A landscape with many valleys, sampled at points; each row gives a point and its height.
A ball rolls from a point to the lowest of its 2 nearest points, and stops where none of them is lower. Distance is the straight distance between rows; heights are no part of it.
q_31 (h 66.0): 93 109 95 106 90 90 100 102 80 107 110 92 96 90 107 114 93 97 112 112 112 97 102 102
q_238 (h 64.7): 103 113 109 95 104 97 70 96 91 132 111 69 67 84 94 137 55 112 108 95 104 98 105 134
q_685 (h 71.9): 122 127 105 116 113 108 94 97 65 118 121 92 68 76 97 134 61 109 93 96 87 98 92 105
q_688 (h 76.6): 87 89 86 109 95 98 118 106 129 82 123 143 144 92 117 66 116 110 94 103 85 91 99 79
q_144 (h 73.2): 67 111 90 81 113 78 115 80 132 109 73 84 95 84 131 84 101 81 89 95 131 99 123 111
q_741 (h 47.4): 102 100 104 106 102 105 82 116 125 89 94 108 95 133 113 85 113 107 84 112 96 103 106 90
q_210 (h 69.7): 93 84 116 96 87 83 98 88 78 117 73 91 110 76 110 85 104 93 110 107 123 105 97 100
q_451 (h 29.3): 133 91 106 114 86 110 69 111 83 95 131 108 92 110 84 89 106 125 108 100 65 116 68 86
q_89 (h 51.5): 92 83 123 61 98 81 73 98 77 104 108 102 120 108 88 102 58 105 121 99 114 89 93 141
q_752 (h 74.8): 119 108 83 133 105 106 118 102 91 84 101 111 101 76 102 110 115 84 74 86 95 128 76 49
q_87 (h 35.3): 117 102 110 107 91 109 53 112 89 88 124 103 96 122 81 105 85 120 100 104 66 96 82 103
q_686 (h 22.5): 135 77 112 110 93 112 68 116 78 100 100 107 104 114 82 93 112 108 102 99 92 133 64 84
q_285 (h 58.3): 103 110 101 97 103 114 74 112 116 127 117 70 60 91 93 129 74 132 109 89 81 74 120 135
q_129 (h 29.2): 92 107 62 106 114 126 126 107 111 109 99 90 88 111 95 105 114 76 97 86 96 102 96 90
q_849 (h 46.3): 76 84 95 67 91 83 94 93 93 118 110 94 100 81 103 84 95 107 130 99 112 88 98 131
q_960 (h 76.7): 79 92 78 122 103 92 130 98 106 87 85 116 154 87 106 88 119 84 79 101 123 112 94 79
q_374 (h 26.8): 84 113 115 87 109 104 100 76 87 122 59 58 83 98 90 121 80 81 86 110 117 102 108 119
q_486 (h 48.5): 110 111 82 116 104 108 114 106 96 87 142 126 89 93 103 106 113 113 100 100 79 99 86 79
q_436 (h 63.2): 101 90 96 109 92 100 108 103 88 96 95 102 110 108 107 111 108 76 110 108 124 125 93 91
q_765 (h 57.5): 94 120 101 102 107 99 93 102 112 121 89 77 66 85 126 97 94 104 82 103 106 104 110 112
q_7 (h 48.9): 90 80 110 65 101 85 93 92 79 110 93 112 122 91 105 82 83 96 120 102 127 104 84 136
q_329 (h 55.7): 92 117 84 108 108 114 103 106 115 84 108 115 99 110 92 111 104 96 92 97 80 58 108 81
q_185 (h 31.3): 117 92 104 101 87 87 107 93 70 121 126 99 88 67 101 81 97 123 138 99 98 108 83 111
q_834 (h 61.0): 103 115 115 109 100 86 99 92 92 119 93 87 71 55 123 92 98 121 81 101 93 96 109 96
q_594 (h 51.4): 109 113 79 100 107 113 112 112 113 84 142 123 89 97 98 110 103 114 111 84 64 67 104 95
q_987 (h 27.5): 90 89 115 112 97 90 124 80 114 70 63 104 146 126 91 113 126 71 72 113 131 137 120 74
q_460 (h 14.8): 98 91 113 86 96 107 103 78 123 65 80 120 126 157 74 112 126 84 84 115 107 116 103 74
q_29 (h 46.6): 112 105 89 91 109 106 120 109 79 104 142 116 90 83 93 120 82 110 124 80 77 75 99 112
q_655 (h 26.9): 93 86 101 99 78 84 115 97 88 99 131 119 111 72 116 71 105 119 137 107 89 93 95 101
q_342 (h 72.5): 129 118 107 128 112 107 121 97 65 98 94 101 86 64 108 110 95 88 80 94 96 128 80 78
q_215 (h 71.5): 76 96 96 91 101 77 118 83 102 112 67 80 100 69 127 81 102 76 96 101 137 118 108 102
q_270 (h 71.4): 112 105 98 98 123 98 126 110 95 99 85 105 96 69 132 79 103 87 74 88 109 127 93 99
q_248 (h 56.5): 90 108 97 96 90 114 88 91 121 82 101 98 95 156 75 129 104 96 106 117 99 83 117 100
q_408 (h 69.0): 110 106 118 84 120 95 110 106 80 107 72 92 94 79 118 101 79 74 81 88 116 114 92 111
q_409 (h 41.7): 112 88 109 104 101 103 89 116 97 108 83 99 95 106 113 78 115 108 84 106 111 129 89 97
q_315 (h 75.7): 82 98 84 104 113 90 137 101 115 96 105 129 138 77 130 72 106 98 84 95 105 96 100 86
q_636 (h 76.5): 131 94 93 134 102 109 109 105 74 80 104 134 113 70 97 97 136 109 81 94 95 136 65 69
q_54 (h 18.5): 78 114 111 89 110 105 100 76 106 113 57 72 93 117 90 101 99 92 72 117 114 89 117 107
q_939 (h 74.7): 73 104 88 93 112 86 128 96 121 101 89 106 112 81 126 77 99 90 88 94 116 83 114 101
q_568 (h 41.6): 104 95 100 85 102 105 105 106 78 121 121 82 84 75 84 114 80 115 126 83 79 65 103 119
q_442 (h 29.9): 123 71 99 101 100 113 88 114 87 91 83 113 118 125 87 99 126 87 101 98 120 148 69 96
q_831 (h 79.2): 121 83 124 117 85 97 67 114 60 81 90 125 131 90 93 102 104 114 95 113 115 119 77 105
q_833 (h 34.8): 90 93 108 73 107 102 100 105 105 110 102 88 95 104 91 111 83 102 117 90 93 61 116 127
q_192 (h 42.1): 110 98 91 106 91 122 63 106 99 102 122 93 91 139 65 123 101 105 114 104 79 97 74 93
q_591 (h 45.1): 119 113 89 124 98 90 139 93 94 100 138 114 87 72 118 98 116 122 106 94 84 116 95 80
q_155 (h 45.4): 85 110 109 85 92 95 71 107 130 77 101 100 96 113 96 89 85 118 115 99 75 43 134 134
q_689 (h 22.1): 97 93 117 79 92 107 85 86 151 56 82 127 118 168 76 97 124 92 86 109 86 96 109 77
q_120 (h 68.8): 102 98 89 129 106 90 120 107 120 103 75 89 113 88 119 78 123 87 65 96 114 133 105 76
q_137 (h 68.0): 98 83 130 87 85 84 90 102 93 106 91 93 106 97 106 81 97 103 117 106 94 90 106 101
q_639 (h 65.9): 94 91 117 98 98 83 110 110 113 101 101 105 101 91 117 81 104 105 103 96 84 83 119 79
q_559 (h 65.4): 120 106 111 97 114 108 97 114 82 102 92 100 90 108 102 121 85 85 85 89 96 107 93 92
q_378 (h 21.9): 94 104 105 99 107 104 116 66 130 63 67 110 128 147 74 117 137 83 59 112 123 137 112 76
q_746 (h 51.3): 99 103 110 79 99 97 71 117 128 102 112 84 70 85 101 101 81 133 114 84 72 54 133 140
q_663 (h 68.7): 119 113 107 95 107 92 87 93 69 132 123 85 71 61 92 116 54 121 107 87 99 101 88 127
q_600 (h 16.2): 80 83 82 104 87 100 130 103 122 96 116 110 122 115 99 104 115 85 138 95 91 85 119 79
q_363 (h 19.4): 94 110 73 109 115 117 117 96 123 98 80 83 97 131 96 103 120 74 77 97 113 124 100 88
q_289 (h 36.4): 102 104 67 105 102 109 125 110 102 113 123 97 82 92 112 92 109 93 116 89 101 109 94 102
q_170 (h 63.6): 94 104 111 118 98 85 113 96 99 104 89 95 101 70 119 84 113 107 79 100 98 96 113 69
q_726 (h 29.1): 93 87 100 85 95 109 78 109 136 65 101 124 117 152 86 82 119 97 103 103 70 80 103 89
q_666 (h 78.7): 76 93 114 93 88 92 96 90 128 78 83 113 125 139 95 81 116 100 98 123 104 80 124 92
q_769 (h 77.5): 80 87 98 108 88 95 97 107 123 76 97 128 144 117 109 78 120 100 96 110 100 95 102 78
q_421 (h 54.7): 114 87 122 87 93 89 72 106 68 111 112 95 109 112 78 119 46 105 118 92 105 98 89 124
q_953 (h 22.7): 89 77 89 113 77 95 121 101 96 107 120 115 129 91 105 83 119 93 133 105 97 100 90 77
q_243 (h 59.2): 102 89 136 81 91 86 83 97 82 103 96 84 102 123 73 134 57 93 123 100 95 77 118 118
q_522 (h 70.9): 108 100 96 125 106 91 115 114 93 90 86 114 117 70 127 82 122 102 70 100 122 138 92 94
q_424 (h 68.3): 92 118 91 106 103 93 107 92 70 114 98 80 83 61 110 118 76 85 109 103 126 107 98 115
q_55 (h 16.4): 68 108 97 78 97 96 107 86 131 106 84 85 93 118 102 101 98 97 108 109 119 78 132 121
q_302 (h 70.5): 116 116 109 116 101 105 100 97 54 112 89 90 90 62 102 106 85 95 96 105 117 120 83 105
q_928 (h 77.9): 119 99 107 125 91 98 92 109 73 89 112 120 106 82 109 98 109 117 92 108 101 119 78 87
q_976 (h 60.5): 111 110 100 101 111 121 90 109 91 106 110 96 87 108 86 123 85 101 96 92 73 69 97 93
q_626 (h 36.9): 115 93 97 82 92 81 91 89 86 138 121 79 62 56 100 82 90 127 136 84 102 110 90 131
q_386 (h 60.2): 96 101 94 106 91 110 99 84 102 89 94 94 104 141 80 128 110 82 103 119 116 112 99 87
q_748 (h 26.7): 88 101 115 64 104 90 83 89 106 111 88 81 84 121 93 116 75 102 113 106 115 83 121 138
q_931 (h 52.8): 102 118 85 106 109 110 95 116 121 108 103 96 79 108 118 93 104 109 84 101 94 85 112 106
q_277 (h 42.5): 86 85 87 62 101 91 93 91 101 132 112 74 72 61 96 91 99 122 136 82 101 83 103 142
q_68 (h 34.6): 100 107 96 94 102 113 71 115 117 69 114 125 110 131 93 83 100 111 93 104 69 70 94 103
q_894 (h 41.5): 113 92 80 116 101 102 135 107 94 101 122 115 104 78 121 86 116 95 102 94 101 135 84 84
q_275 (h 7.0): 89 118 98 96 115 110 119 79 122 87 66 91 104 139 93 107 108 79 65 115 123 108 119 103
q_909 (h 5.7): 70 100 79 95 96 98 123 100 131 102 106 95 105 104 104 99 105 94 125 96 103 62 136 108
q_138 (h 66.2): 96 99 100 128 96 93 105 93 117 106 77 85 110 108 102 87 126 94 77 101 96 105 105 59
q_577 (h 36.3): 123 89 107 100 102 105 85 120 78 110 81 98 101 107 103 92 103 97 96 101 133 149 74 125
q_791 (h 74.9): 118 123 91 126 110 121 117 99 74 109 109 89 73 74 97 129 90 86 91 92 85 105 86 81
q_448 (h 40.3): 89 108 98 94 90 115 68 106 128 70 102 106 101 142 76 90 94 108 110 108 63 51 122 117
q_310 (h 49.9): 103 102 94 93 100 130 70 91 119 107 107 81 83 161 56 140 95 105 114 110 85 95 98 113

For each start below, name the point where the ball stops.
q_424 | q_686
q_277 | q_909
q_834 | q_686
q_486 | q_275
q_29 | q_909
q_685 | q_460
